A landscape with many valleys, sampled at points; each row gives a point and its height.
A ball rolls from a point to the lowest of its 3 nearest points, and stops where none of them is lower. Distance is the straight distance between rows; heights are no part of it.
z748: [120 136 140 145 147 117 122 201 143 127 129 139 197  97 108 131 106  99
 128  93  41 149 112 135  97 167  86 155 184 120 118 123 150 122 134 159
 104 138 160]  height 3.3
z65: [130 117 144 103 111 148 142 116 115 100 172 172  72 135 105 130 178 112
 124 209 206 106 107 105 136 114 133 183  57 134  82 123  83 144  83 142
 119 113 110]  height 6.7
z420: [141  99 140  90 108 140 146  77 105 108 139 137  58 145 140 124 155 122
 140 184 220  99 124 113 151  91 143 139  81 124 127 129  92 131 106 107
 138 127 106]  height 10.0
z412: [136 113 142  91 100 145 140 118 106  99 168 174  90 137 116 124 165 120
 135 191 219  86 119  95 154 110 131 178  59 124 108 138  95 130 103 146
 123 124 111]  height 6.1
z822: [150 104 137  88  95 138 141  88 110 122 130 129  78 152 133 119 131 101
 162 187 239  92 140 106 182  98 147 157  91 128 160 153  97 126 123  97
 132 140 101]  height 6.3
z510: [ 89 156 137 161 165 141 128 139 130 106 165 104 127 126 117 106 145 122
  98 113  76 190 109 142  94 134 113  73 174 131  80 102 123 138 136 122
 162 118 156]  height 5.8
z322: [148 119 133  94 119 111 138 136 124 125 126 134 131 161 128 115 120 139
 137 128 146 115 138 115 128 132 144 136 114 119 136 139 127 134 121 137
 132 131 116]  height 12.6
z97: [148 116 127 118 128 129 117 110 131 118 116 124  95 150 131 120 135 135
 131 142 151 121 127 138 141 112 143  96 107 129 136 133 123 123 108  84
 147 131 114]  height 16.8
z456: [131 122 150 103 127 117 145 169 127 125 134 144 157 123 119 121 120 131
 119 118 105 130 131 128 102 153 135 143 129 123 115 134 134 122 129 151
 115 119 134]  height 5.4
z835: [109 127 137 133 131 149 149 150 147 111 171 154 110 137 115 142 163 106
  93 138 154 108 106 136  98 132 138 119 114 143  62 105 102 117  99 129
 126 107 146]  height 11.4
z743: [131 114 135 111 125 139 139 139 131 106 149 144  95 144 126 137 158 127
 115 152 169  92 120 120 114 113 139 136  96 135  95 116 114 122 118 124
 145 116 125]  height 7.0
z679: [148 128 123 131 121  85 119 167 137 162  86 138 176 124 111 121  81 140
 160  63  60 111 157 105 150 181  90 192 176 134 162 148 145 115 168 200
  96 137 128]  height 25.2
z913: [103 144 137 147 156 134 126 161 127 115 145 108 152 100 124 108 133 132
 119 111  81 169 109 147  91 140 109 105 156 130 102 119 137 128 139 139
 136 118 147]  height 10.6
z632: [125 137 129 124 131 138 118 138 143 116 141 118 119 132 125 114 140 137
 109 133 116 141 125 160 116 128 125  76 126 131 111 123 126 116 126 115
 163 123 129]  height 2.4
z304: [129 148 108 150 125 130  96 106 116 153  91 110 153 106 144 143  95 147
 136 104  92 146 150 126 155 124 131 120 136 136 181 145 154 138 151 128
 111 136 115]  height 41.5
z879: [127 125 142 101 137 114 158 168 131 130 136 156 147 134 109 132 128 115
 114 129 134 120 121 125  98 154 133 153 119 122  97 126 128 126 112 151
 110 106 140]  height 4.9
z792: [130 153 114 137 140 137 104 106 145 129 112 111 110 123 140 123 142 146
 121 134 123 155 126 162 134 125 133  72 121 137 145 126 144 128 123 104
 153 129 123]  height 10.1
z172: [134 109 143 112 117 142 143  79 115 107 138 129  43 142 141 123 155 124
 125 171 195 105 122 133 129  89 149 101  87 117 122 127 106 130 100  98
 147 131 110]  height 35.3
z30: [125 144 100 154 163 106 112 145 123 155 104 103 193  99 133 143 110 151
 153  69  44 147 135 114 127 158  71 129 187 123 165 131 165 129 167 170
 113 124 145]  height 38.4
z184: [136 119 150 119 120 114 136 181 123 128 122 146 182 108 112 125 107 125
 127  98  77 128 124 124 112 165 119 163 150 124 127 139 145 119 139 158
  97 127 141]  height 25.7
z169: [143 128 132 108 123 117 127 140 116 127 121 134 152 125 125 113 121 150
 134 111 111 132 139 124 115 145 138 134 127 125 133 144 135 124 139 144
 126 127 118]  height 24.9
z241: [107 136 143 161 155 112 111 192 145 124 143 116 191  95 106 119 115 106
 126  89  48 163 101 141  93 157  85 136 190 122 105 111 157 128 136 154
 114 135 160]  height 5.9
z297: [102 147 122 175 169 121  98 128 130 122 143  84 165 107 141 120 132 135
 113  78  49 169  96 145  88 132 102  96 202 128 114  95 167 146 152 132
 152 130 160]  height 19.8
z813: [146 117 135 114 111 101 125 165 126 145 106 141 177 121 114 117  93 139
 146  87  90 112 137 110 142 162 122 184 153 136 143 153 140 118 162 175
  99 148 126]  height 34.2
z85: [130 124 136 127 125 149 118 126 131 115 132 121  89 145 132 122 143 134
 109 142 145 114 124 150 124 112 140  84 110 132 115 121 124 110 111 100
 165 127 125]  height 5.6
z242: [146 103 139  95 114 136 139  92 107 113 131 132  72 149 140 120 141 122
 143 170 204  92 129 111 150  93 150 133  87 120 138 134 106 126 114  96
 139 139 116]  height 2.8
z489: [141 109 106 126 103 138 123  65 113 119 102 120  61 143 134 122 120 127
 144 169 195 115 152 134 168  95 163 117  92 125 136 134 131 142 105  43
 144 134 114]  height 26.7
z723: [147 107 128  96 100 130 150  63 103 117 116 127  59 140 132 123 132 111
 150 195 234 107 149 113 173  94 155 135  91 115 152 147  95 125 111  80
 128 138 100]  height 12.0
z914: [118 114 138 117 127 138 143 140 132 121 172 167 101 132 101 150 170  96
 106 176 174 103  91 117 118 134 136 182  89 134  67 112  96 126  79 142
 110 112 124]  height 3.5
z253: [112 139 128 148 133 163 120 122 132 110 151 116  97 134 132 120 156 125
  98 141 126 133 112 167 118 119 120  65 122 138 104 118 112 114 122 104
 171 117 141]  height 3.8
z87: [129 141 101 155 152 112 101 125 124 164 107  94 193 103 142 153 108 153
 151  80  58 141 131 124 138 142  88 129 178 126 166 130 161 122 173 157
 115 136 127]  height 55.2
z750: [110 153 108 169 149 131  91  91 128 144  96  91 153  91 159 152 114 145
 136 109  90 163 141 140 136 110 110  91 150 127 172 128 175 143 155 109
 127 129 138]  height 21.8
z818: [122 154  90 150 130 128  99  89 134 144  84 107 131 105 149 142 102 143
 132 119 114 161 158 127 151 108 137 100 137 138 176 142 160 150 141 113
 122 124 121]  height 38.5
z690: [147 115 151  95 106  97 141 153 122 134 116 140 159 135 117 113 103 136
 143 104 117 110 142 102 135 152 141 175 132 126 133 149 134 129 149 170
 104 139 117]  height 31.3
z464: [158 116 137 130  94  90 123 139 129 162  96 130 153 136 116 113  89 146
 170  74 108 105 152  99 156 146 123 197 149 136 162 148 133 121 166 167
 101 152 113]  height 28.4
z212: [152 129 111 115  96 105 132  89 137 143 100 122 116 163 128 121  99 137
 158 143 171 121 155 117 172 121 154 147 123 128 175 151 126 141 129  93
 118 152  97]  height 44.6
z405: [128 145 126 131 136 132 109 132 126 125 121 112 142 115 142 113 135 154
 132 122 112 154 127 148 126 132 138  99 126 128 143 132 140 127 135 132
 147 120 118]  height 26.8
z867: [128 147  90 161 140 109 107 121 133 180  78  94 181 111 143 155  85 143
 157  73  76 137 155 113 168 130  94 130 166 127 183 149 151 128 184 153
  99 134 128]  height 52.7
z147: [159 127 105 145 113  86 112 135 142 179  80 119 172 128 120 132  83 154
 169  61  88 108 158  98 166 158 107 183 159 137 174 146 133 118 178 179
  95 149 104]  height 4.4
z476: [126 121 133 103 139 127 163 155 135 128 144 166 128 143 111 144 145 109
 109 142 151 103 110 123 102 151 134 169 104 123  81 118 117 125  97 152
 116 106 133]  height 5.7
z84: [148 117 140  98 112 107 140 144 116 127 121 137 151 142 125 116 125 149
 141 114 123 116 143 109 126 145 146 152 127 125 142 141 130 125 130 149
 126 130 116]  height 27.4
z441: [132 111 140 103 115 144 145 122 114  98 164 162  85 140 116 131 169 113
 124 190 205  89 110 100 129 108 133 176  68 131  94 121  98 128  97 143
 122 112 114]  height 4.3
z876: [141 127 109 131 118 147 111  90 133 130 101 119  73 138 126 129 128 133
 119 145 150 135 130 158 152 105 149  81 104 132 136 122 140 130 106  72
 152 131 123]  height 12.3
z850: [102 130 139 146 131 161 144 143 135 109 182 153 103 131 119 145 167 112
  81 139 137 118 107 140  93 125 133  97 112 147  63 103  90 119 105 130
 140 110 157]  height 11.7
z296: [141 105 136 117 110 142 136  73 108 109 116 129  46 142 133 126 139 127
 131 173 192 107 131 131 146  88 153 100  87 121 131 122 113 134 102  71
 148 135 104]  height 30.3
z264: [139 149 111 128 131 122 104 101 127 144  97 116 136 117 139 128 116 151
 129 116 117 154 143 134 144 123 144 110 126 132 172 136 145 136 139 119
 127 127 110]  height 23.0
z985: [129 115 145 136 120 161 133 103 121 114 144 128  61 133 138 121 167 125
  96 151 161 116 116 153 120 101 149  82 101 136 102 115 104 115 117  98
 165 123 130]  height 8.3
z223: [151 111 122 104 104 122 132  96 124 127 109 124  98 164 136 124 124 130
 153 151 180 101 132 120 164 104 149 123 108 120 154 143 119 132 112  80
 135 147 110]  height 45.9
z777: [137 120 156  96 128 108 166 169 128 133 126 166 156 133 112 131 113 116
 123 126 121 114 134 107 109 159 135 180 123 111 108 132 130 133 118 166
  97 121 130]  height 3.4
z472: [ 98 132 144 139 116 196 146  97 121 103 182 146  51 131 142 127 182 122
  71 166 145 124 119 154 104  99 154  62 108 156  92  99  88 130  90 111
 175 115 132]  height 12.9
z486: [141 115  98 138 102 130 135  59 105 108  97 122  38 137 130 121 130 131
 122 164 194 124 173 155 172  88 173  88  77 134 130 120 130 156 106  39
 151 126 125]  height 37.8
z381: [128 140 129 138 128 128 100 127 120 142 115 111 162  97 147 122 117 150
 137 106  84 157 128 137 131 133 116 113 151 130 151 125 153 137 151 141
 135 126 131]  height 40.9
z333: [134 120 134 120 116 118 119 158 116 137 115 127 172 104 122 114 109 149
 139  88  78 133 129 124 124 154 124 146 149 130 135 140 144 122 152 156
 120 124 127]  height 35.5
z468: [126 148 119 147 136 128  95 102 121 145 106 105 160  99 154 133 111 150
 133 113  96 166 139 130 148 124 125 111 141 129 165 137 150 139 150 123
 124 130 119]  height 28.8
z763: [144 107 126 100 103 135 146  60 105 111 121 121  51 145 136 122 143 112
 142 181 217 102 136 120 163  86 156 119  82 117 146 139 107 130 107  77
 145 131 110]  height 19.9
z386: [149 109 135  85  99 117 149 118 121 129 134 132 121 172 126 118 125 123
 163 166 202  86 136 107 169 114 139 174 103 120 149 151 105 120 133 134
 130 150 108]  height 6.5
z982: [125 140 120 132 134 101 124 181 134 154 105 138 192 109 108 128  91 135
 146  73  42 127 138 116 132 183  82 172 184 127 159 145 148 118 156 189
  95 131 137]  height 22.4
z108: [101 148 144 162 158 127 117 154 129 116 153  98 162 104 120 103 136 121
 116  96  65 181 106 147  90 140 108 110 176 128  95 107 147 134 142 141
 141 123 161]  height 15.2
z674: [149 134 113 152 113 107 107 115 128 179  90 114 160 119 129 128  86 151
 149  81 101 125 151 110 162 136 123 163 141 136 187 147 131 131 175 153
  98 143  99]  height 5.5
z532: [127 122 135 128 135 121 121 178 126 137 126 131 178 101 111 111 113 126
 135  89  72 139 121 131 107 161 110 150 163 128 126 132 144 121 141 154
 107 126 143]  height 19.1
z509: [117 132 155 145 148 121 135 208 150 131 128 146 209  92 107 136 104  78
 124 102  49 154 100 134  87 169  99 158 168 113 111 110 128 114 123 159
 101 135 156]  height 1.7
z910: [123 136 134 123 141 133 127 146 132 127 135 118 150 117 128 108 137 139
 124 119 105 153 127 147 109 141 131 107 127 127 126 127 133 124 130 135
 140 117 133]  height 25.0
z828: [112 112 139 125 122 144 144 125 123 108 180 161  86 138 120 137 179 108
  95 179 176  99  99 121 110 116 144 160  82 141  71 103  93 132  96 136
 122 114 128]  height 3.6
z997: [132 121 132 102 125 124 145 155 140 122 136 140 129 148 122 122 135 142
 121 129 136 113 130 126 103 141 139 126 111 125 111 135 130 114 117 142
 130 118 120]  height 11.2
z438: [121 142 121 151 148 124 101 138 122 131 128 105 172  91 138 117 123 145
 141  93  69 153 110 142 110 136 103 120 172 130 139 119 159 129 152 149
 133 132 143]  height 31.6
z931: [126 119 134 111 146 133 153 156 136 123 157 175 119 136 102 154 153  87
 110 160 158 105  88 118 102 148 135 187 101 129  72 107 102 119  80 154
 108 111 132]  height 4.7
z708: [114 114 144 125 118 165 144  97 116 103 163 148  40 142 142 123 178 122
  91 171 173 106 119 144 111  91 154  96  90 143 104 110  95 131  97 111
 158 119 125]  height 12.8
z529: [ 89 144 151 161 163 132 129 161 134 107 165 114 161 106 115 111 133 111
 103 101  68 188 106 143  84 136 110 107 177 123  77 103 126 135 136 139
 137 125 157]  height 14.8
z986: [147 107 138  84 113 124 151 135 120 117 141 138 124 166 124 128 133 125
 153 156 195  87 134  96 148 122 129 170 102 121 123 146 117 126 123 147
 125 134 119]  height 7.7
z167: [122 156 120 153 144 129 101  95 138 131 102 101 134 105 150 135 123 150
 123 128 104 172 137 153 135 119 124  88 136 132 154 125 156 138 144 118
 141 120 132]  height 14.0
z450: [136 103 142 110 117 139 132 110 119 118 142 136  80 151 137 123 152 131
 122 161 180  92 123 121 126 100 144 117  91 123 116 128 111 118 111 103
 154 138 113]  height 7.6
z244: [110 140 134 140 142 147 145 156 144 117 163 142 121 132 119 129 151 117
  99 128 127 131 117 150  94 144 123  99 121 131  83 111 110 111 112 132
 148 109 149]  height 10.8
z151: [108 143 134 136 146 135 152 167 146 112 150 134 142 125 116 119 135 114
 109 118 114 153 117 154  89 147 120 111 137 128  78 115 111 123 118 148
 127 110 159]  height 8.2
z979: [152 123  94 130 106 121 115  82 138 132  99 115  92 153 125 127 104 126
 142 145 169 122 151 130 169 111 155 120 104 132 164 145 138 139 112  64
 119 135 104]  height 23.8
z570: [155 122 116  98 106 116 125 103 131 132 109 120 119 165 137 121 112 138
 151 138 161 116 146 115 157 116 152 131 116 122 161 147 125 133 122 106
 124 144  98]  height 44.7
z872: [124 126 133 108 135 125 152 156 140 121 147 144 123 141 121 136 147 127
 110 135 144 110 123 137  98 141 135 129 113 126  96 127 122 121 107 143
 134 111 131]  height 8.6
z168: [125 130 148 129 141 115 135 210 145 132 121 155 202  98 114 142  97  94
 122  97  53 133 114 122  98 179 100 172 168 115 126 123 131 116 136 169
  89 133 144]  height 3.1
z633: [124 142  83 168 150  99  99 110 141 178  80  82 181 116 153 166  89 144
 147  72  80 138 171 113 161 126  82 126 164 116 185 150 156 127 185 134
 100 142 128]  height 61.9
z651: [114 135 158 131 147 126 148 192 143 130 137 158 172 101 113 133 114  83
 110 114  89 153  99 136  86 162 126 145 143 118  96 107 116 117 117 158
  96 122 159]  height 5.1
z250: [142 105 130 123 115 137 124  92 119 117 111 119  62 146 134 123 133 129
 123 153 174 108 136 142 146  93 146 107  92 120 126 126 124 123 117  71
 150 136 113]  height 35.4
z198: [117 140 123 154 150 114 108 166 125 131 134 111 188  96 123 117 119 126
 139  79  48 156 112 135 100 147  86 135 185 127 128 113 163 130 147 159
 124 126 158]  height 17.2
z596: [143 134 128 117 117 126 115 136 118 132 118 118 155 119 129 114 117 153
 132 110 103 145 127 130 132 135 133 125 133 129 152 142 140 129 136 144
 124 126 117]  height 37.1
z855: [135 138 110 134 145  98 113 155 130 153 100 119 190 111 125 137  96 149
 147  72  59 132 140 106 144 167  80 154 185 128 169 139 150 121 166 186
 108 129 137]  height 4.6
z636: [138 110 147  86 111 138 146 127 118 112 160 158 107 154 122 127 143 114
 151 177 202  83 125  95 158 116 130 187  82 117 109 142 102 129 122 142
 124 133 113]  height 7.8
z57: [151 120 131 101  98  91 140 111 134 148 108 135 141 154 125 107 107 148
 165 118 141 120 154 105 155 136 148 169 130 125 165 153 119 141 149 143
 114 147  99]  height 31.5
z36: [138 139 109 135 114 120 112 107 127 145  98 122 140 122 138 125  95 147
 137 110 123 144 149 118 153 123 140 129 131 133 184 142 141 145 144 122
 108 137 103]  height 36.1
z47: [128 116 138 132 119 166 148  69 113 105 137 134  25 138 137 116 154 129
  93 168 175 122 122 160 133  86 154  67  89 131 119 110 103 131  97  88
 165 123 121]  height 57.0
z528: [116 131 141 122 133 126 136 176 130 120 136 138 157 101 116 109 130 127
 124 104  93 151 124 140  93 153 127 125 138 127 108 126 135 118 130 148
 123 112 147]  height 18.0
z41: [122 127 134 126 136 144 126 144 140 115 143 127 115 138 125 120 151 142
 107 135 139 121 128 155 108 128 131  92 115 131 107 126 117 110 122 118
 157 116 130]  height 3.9
z327: [101 145 132 172 165 124 113 160 132 123 153 102 178 108 126 114 127 116
 118  83  45 173 100 145  86 140  91 121 194 130 101 105 160 139 145 140
 135 126 164]  height 17.0
z881: [137 137 120 114 132 129 119 131 131 122 121 124 123 137 134 125 135 152
 127 129 125 131 127 137 117 128 141  98 123 126 138 128 130 120 126 117
 146 118 115]  height 23.3
z950: [114 147 110 177 163 121  93 108 130 152 106  79 176  91 172 152 119 151
 134  91  67 152 128 144 122 124  98  93 177 121 158 115 175 140 164 129
 128 135 150]  height 65.3
z350: [104 124 144 145 119 175 134 117 126 105 183 147  62 132 138 128 180 119
  72 152 158 108 111 149 101 110 145  84  99 150  81 102  95 126 104 116
 159 110 131]  height 12.2
z965: [113 124 147 118 103 153 158 115 123 108 181 184  72 135  89 128 192 104
  96 213 183 123  84 120 119 120 149 173  68 141  63 101  70 142  73 145
 114 112 116]  height 4.1
z69: [126 129 139 135 135 128 121 161 123 122 131 122 173  92 119 113 122 139
 130  98  76 151 123 137 111 145 116 127 157 132 122 126 150 117 142 148
 127 123 143]  height 31.4
z473: [138 115 122 127 109 142 138  52 112 108 111 126  27 143 126 123 142 120
 110 175 192 120 142 152 149  86 164  85  82 126 123 113 115 140  94  64
 156 125 117]  height 46.9
z303: [118 154 131 144 147 140 122 133 140 111 151 109 124 127 132 112 148 141
 109 130 107 165 119 158 110 132 120  73 143 132 109 111 122 121 139 120
 159 118 143]  height 4.0
z257: [122 152 110 149 160 112 111 147 123 144 120 104 189 103 132 135 119 145
 145  75  46 146 113 129 113 151  76 129 196 123 150 116 164 132 159 158
 121 128 148]  height 33.3
z854: [141 124  96 138 108 138 100  71 127 120  93 118  64 140 128 133 119 127
 125 151 164 130 147 153 170  96 156  89  94 137 143 133 145 141 111  53
 146 133 121]  height 18.3
z153: [ 98 133 151 155 154 126 137 186 139 116 144 133 171  98 112 121 124 100
 120 104  72 169 100 146  79 152 109 126 160 117  86 108 130 129 133 149
 116 123 164]  height 11.6
z926: [140 132 114 142 130 115 104 145 120 150 109 116 180 100 130 128 103 155
 151  79  68 134 134 113 143 149 104 146 167 135 166 140 148 119 162 160
 109 139 124]  height 44.8
z858: [137 103 138  88 104 142 155  94 103 106 152 146  80 143 127 117 145 113
 152 190 228  86 133  99 159  98 135 155  75 119 137 140  91 123 114 123
 133 131 105]  height 13.7
z967: [145 141 101 117 112 119 122  96 137 137  96 123 115 147 132 124 100 141
 143 131 150 130 151 118 163 115 149 117 122 130 171 152 140 139 123  91
 124 141 108]  height 43.2
z38: [144 111 132 100 120 129 131 122 125 123 127 122 102 163 134 128 137 134
 139 148 172 101 127 122 136 113 140 121 100 117 131 139 125 121 111 111
 142 141 112]  height 12.4
z14: [ 95 146 142 178 163 131 106 147 127 113 166  93 162 114 127 111 134 118
 100  81  43 187  94 137  83 132 109  95 202 133  91  94 149 150 147 134
 149 118 163]  height 18.4
z206: [150 118 130 102 110 105 138 132 129 135 114 132 141 160 122 119 120 147
 150 122 139 114 143 111 134 136 151 144 125 124 152 150 131 136 130 140
 124 138 112]  height 21.2
z302: [ 97 133  92 184 147 104 109 104 145 158  81  77 174 109 164 180  79 151
 140  76  71 139 183 135 148 110  85 102 174 112 184 150 178 146 185 100
 109 131 141]  height 68.1
z712: [145  99 135  93 104 130 136  90 113 121 127 125  92 153 131 123 132 121
 158 174 210  93 140 110 168  98 149 145  96 123 148 147 102 125 113  95
 136 144 108]  height 9.1
z52: [103 150 135 146 151 138 138 162 140 110 159 116 137 121 112 106 139 123
 105 118  93 168 117 151  93 139 117  92 151 129  92 119 118 125 132 136
 146 117 155]  height 4.5
z770: [ 96 122 145 143 118 168 144 121 124 109 182 157  80 136 131 142 185 117
  76 161 160 114 102 135 100 110 153 108 103 160  67  92  86 130  97 128
 141 112 143]  height 11.9
z630: [117 142 156 140 147 119 147 222 164 142 120 159 225 109 111 148  97  74
 124 105  34 152  89 130  79 174  94 166 167 109 103  96 109 102 121 173
  93 140 151]  height 1.1
z852: [126 144 100 158 125 123 101  91 128 155  88 109 137 108 149 138  88 142
 134 110 118 149 163 119 158 108 132 116 129 131 186 148 158 144 150 117
 105 130 116]  height 36.2
z404: [124 147  91 162 164 106 108 117 131 168 104  80 191 104 157 158 104 154
 146  72  49 143 145 126 126 138  79 110 186 115 167 117 179 129 161 148
 112 137 142]  height 64.9
z859: [141 105 134  76  91 138 153  94 115 124 142 135  80 147 128 116 117 110
 168 190 252  86 147 100 187 104 143 178  85 134 162 156  86 115 138 117
 123 146 102]  height 4.2
z861: [114 110 138 131 124 151 137 124 132 116 162 141  84 143 134 136 168 124
 101 156 162 102 113 135 104 111 136 110 100 141  85 113 105 120 110 114
 157 119 134]  height 6.2
z685: [109 138 136 128 144 141 155 165 149 125 153 157 130 130 114 142 148  94
  89 130 133 120  92 136  90 148 135 132 123 133  71  99  95 112 102 152
 117 104 153]  height 12.5
z101: [128 106 138 116 124 142 129 124 128 120 144 136  89 157 136 123 147 136
 112 155 170 102 119 142 111 109 134 110 101 127 110 119 112 119 113 107
 154 132 120]  height 4.8
z496: [137 103 148 105 115 144 143 102 113 101 146 148  63 141 136 130 160 131
 130 178 200  95 125 110 135  90 139 135  79 121 115 124 102 127 113 116
 144 129 108]  height 11.1
z178: [125 130 132 130 138 114 122 183 137 129 120 140 195 101 114 125 107 113
 140  88  50 136 119 121 104 170  90 159 178 120 132 130 146 123 134 162
 100 130 148]  height 7.4
z781: [153 136 124 129 112 111 106 126 117 150 102 120 153 122 129 124  98 155
 146 100 104 133 142 115 148 133 143 144 135 137 170 149 143 134 156 143
 114 139 105]  height 51.2
z311: [142 104 142  79  92 132 145 108 117 122 145 136 100 156 121 117 128 109
 171 180 226  77 134 104 176 109 138 174  91 123 147 161  91 115 133 130
 120 144 105]  height 5.3
z180: [128 111 147 106 126 138 139 136 118 111 164 165 104 137 115 138 167 101
 124 177 190  97 107 101 127 129 128 186  78 129  79 124 103 126  94 146
 118 114 121]  height 1.6
z842: [111 130 163 134 143 130 151 201 146 143 124 160 195 100 122 139 106  76
 116 103  71 153  92 131  86 171 117 162 152 105  97 101 116 108 117 157
  96 127 151]  height 2.7
z647: [ 99 149 135 155 152 152 147 147 143 109 168 116 127 132 119 116 151 120
  99 124 101 164 116 150  94 140 118  69 146 132  78 114 102 122 119 132
 154 111 155]  height 5.2
z892: [153 134 118 110 121 114 118 118 135 132 104 127 126 144 129 121 125 153
 135 126 130 133 143 128 138 125 148 117 116 129 159 147 129 126 125 114
 131 134 107]  height 25.3
z447: [129 143  66 138 110 127 106  77 135 131  89 115  91 137 138 136  99 134
 144 141 155 134 178 132 176 107 158 112 114 146 166 154 163 150 120  61
 123 126 115]  height 22.9
z107: [112 139  92 173 156 111 102 105 133 163  81  84 185  99 161 167  97 150
 139  85  69 146 153 125 148 121  86  99 170 118 178 137 169 139 174 122
 114 146 134]  height 66.6
z543: [144 119 139  94 130 114 154 150 130 120 133 141 142 152 121 133 130 130
 136 131 148 107 141 108 122 143 140 155 120 121 117 143 129 130 121 151
 127 124 126]  height 8.1
z163: [149 130 118 104 119 125 113 115 136 123 104 116 111 151 138 120 127 149
 131 135 134 133 133 139 141 118 147 100 111 123 143 136 137 127 116 100
 140 139 111]  height 20.1
z195: [138 128  82 149  99 132 108  73 126 123  95 123  80 150 131 135 112 134
 140 142 172 131 166 135 174  97 160 113 104 136 149 141 157 149 116  46
 129 132 117]  height 21.9
z578: [125 132 122 139 139 122 108 149 115 140 126 119 176  98 125 121 115 145
 139  88  69 147 113 132 120 150  93 132 168 130 142 126 155 119 153 152
 120 131 139]  height 39.1
z45: [135 144 103 132 130 128 101  98 137 133  98 112 116 123 135 128 118 145
 134 134 126 153 140 138 148 117 145  90 117 135 158 139 152 140 123  97
 139 130 121]  height 13.8
z701: [140 138  99 149 136  96 107 139 136 188  81 106 185 114 126 143  82 152
 164  63  65 126 156  99 162 153  88 156 172 135 183 150 153 117 182 183
 102 130 115]  height 3.7
z329: [118 145 111 168 157 118  95 118 127 156 101  94 181  92 155 147 115 147
 145  87  67 143 130 129 131 133  91 111 170 125 165 124 170 129 172 142
 119 139 134]  height 62.8
z569: [129 116 134 103 126 121 151 150 129 112 142 152 125 151 119 134 143 125
 127 140 152  97 128 112 113 141 135 155 108 121  94 125 118 127 110 147
 128 118 131]  height 6.9
z794: [152 114 135  88 113 110 138 120 128 127 123 125 134 171 126 117 118 138
 157 138 164 109 141 109 150 129 151 147 121 120 146 146 119 129 128 138
 132 142 108]  height 19.5
z442: [ 98 121 144 126 113 161 145 117 126 105 177 158  65 138 129 139 184 123
  79 171 174 109 110 130 101  99 148 117  93 151  75 102  88 135  96 125
 144 111 122]  height 12.1
z655: [136 106 131  95 120 126 143 127 115 115 144 140 105 160 130 127 144 125
 137 162 185  84 127 105 131 118 131 154  95 116 113 139 114 124 117 133
 132 132 117]  height 9.2
z546: [101 134 138 154 130 172 141 136 130 108 185 138  99 133 119 130 160 111
  83 138 127 122 110 151  98 118 130  77 123 145  76 114  93 115 112 118
 164 113 153]  height 11.8
z980: [154 109 112 108  97 113 134  73 116 134 111 118  89 158 132 129 116 120
 162 168 205  93 151 114 177 108 151 142 107 122 155 158 118 136 124  72
 125 151 103]  height 46.6
z348: [106 141  96 176 141 121 104  96 129 158  83  92 147  97 158 161  83 148
 138  98  96 146 170 129 150 103 114 109 149 123 178 142 172 151 163 111
 102 130 136]  height 30.0
z378: [132 130 124 134 132 152 106 105 141 120 123 120  83 135 134 127 143 138
 110 143 139 133 126 167 141 115 133  72 111 135 123 124 130 119 119  88
 166 135 127]  height 7.3
z923: [139 102 144  91 111 126 141 110 109 121 147 135  90 155 130 128 143 120
 146 171 202  90 133 105 149 101 138 151  91 121 132 142 104 125 114 117
 133 137 107]  height 8.7
z638: [110 136 144 117 156 136 161 169 153 137 143 169 141 130 102 147 134  81
  96 130 125 131  98 129  90 165 134 157 121 128  80 100  97 111  90 164
 108 102 139]  height 13.3
z495: [ 91 146 134 178 173 115 102 179 147 116 158 105 177 117 116 123 125 104
 109  66  27 176  90 143  72 148  85 113 216 124  99  93 162 146 131 151
 130 139 167]  height 18.2
z522: [ 95 131 141 127 109 178 154  91 125  91 193 160  46 139 134 127 195 120
  67 184 163 113 113 133 105  99 160  93  93 158  81  99  84 142  82 117
 158 108 122]  height 12.7
z466: [117 128 161 118 138 129 159 186 136 130 132 159 168 112 119 134 114  99
 109 113 102 138 114 130  85 163 130 159 133 116  99 122 121 110 122 154
  96 108 144]  height 7.5
z761: [122 139 155 113 152 122 168 180 145 140 128 175 159 119 110 150 126  81
 104 128 121 127  89 119  89 166 139 182 129 118  93  97 100 110  93 160
  95 108 143]  height 13.9
z24: [142 152  97 133 111 114 115  90 137 151  93 120 127 136 138 132  91 143
 143 125 136 141 158 117 162 126 148 126 125 135 181 150 139 141 138 106
 113 136 111]  height 41.9
z187: [132 144  96 154 128 114  94 119 125 173  84 101 164 111 150 145  91 151
 144  87  88 139 148 113 161 121 106 134 148 133 179 147 148 134 166 137
 105 145 116]  height 56.0
z524: [118 129 149 137 141 126 135 190 139 123 131 144 184  93 112 125 109 103
 120 105  70 149 110 138  89 164 103 144 162 116 103 121 136 119 129 149
 101 123 158]  height 6.0
z3: [115 150 136 152 150 129 106 127 127 123 134 103 152  96 132 110 144 140
 123 106  82 175 112 154 105 129 111  98 161 128 123 112 153 133 148 141
 147 121 145]  height 17.3
z221: [143 117 132  92 120 111 147 139 124 119 133 140 129 158 119 128 136 136
 139 144 169  98 138 104 130 129 140 153 103 116 122 143 127 123 121 144
 138 127 120]  height 5.0
z422: [146 103 131  90  99 125 145  87 123 128 134 122  96 158 130 123 124 118
 162 176 220  87 139 108 180 105 144 150 102 122 155 154 104 120 126 101
 126 154 106]  height 7.9
z61: [113 148 107 181 181 113  97 125 130 147 125  85 181 107 158 141 124 143
 129  66  51 160 113 141  93 134  86  95 201 130 140  99 182 147 168 143
 139 137 161]  height 29.5
z536: [148 114  99 136  86 124 135  48 100 111  98 114  46 138 126 123 128 121
 135 172 207 126 168 129 177  92 174 107  75 123 142 135 128 153 102  41
 138 133 117]  height 33.6

Two balls start at each pair of points below. Name the first point that both come to, or write none.
z381 and z596 => none
z61 and z950 => none
z818 and z979 => z378

For each start below, name the point where the ball stops.
z750 => z632
z852 => z632
z570 => z632
z212 => z632
z997 => z180

Call two points neighbours if one is among the 3 nearest of the other. Go from one point of each pair to the other, from neighbour to neighbour, staying as low as possible. Name the highest point that can't be avoided.
z855 and z509 => z982
z221 and z242 => z712
z777 and z180 => z476
z52 and z101 => z85
z859 and z180 => z636
z221 and z859 => z986
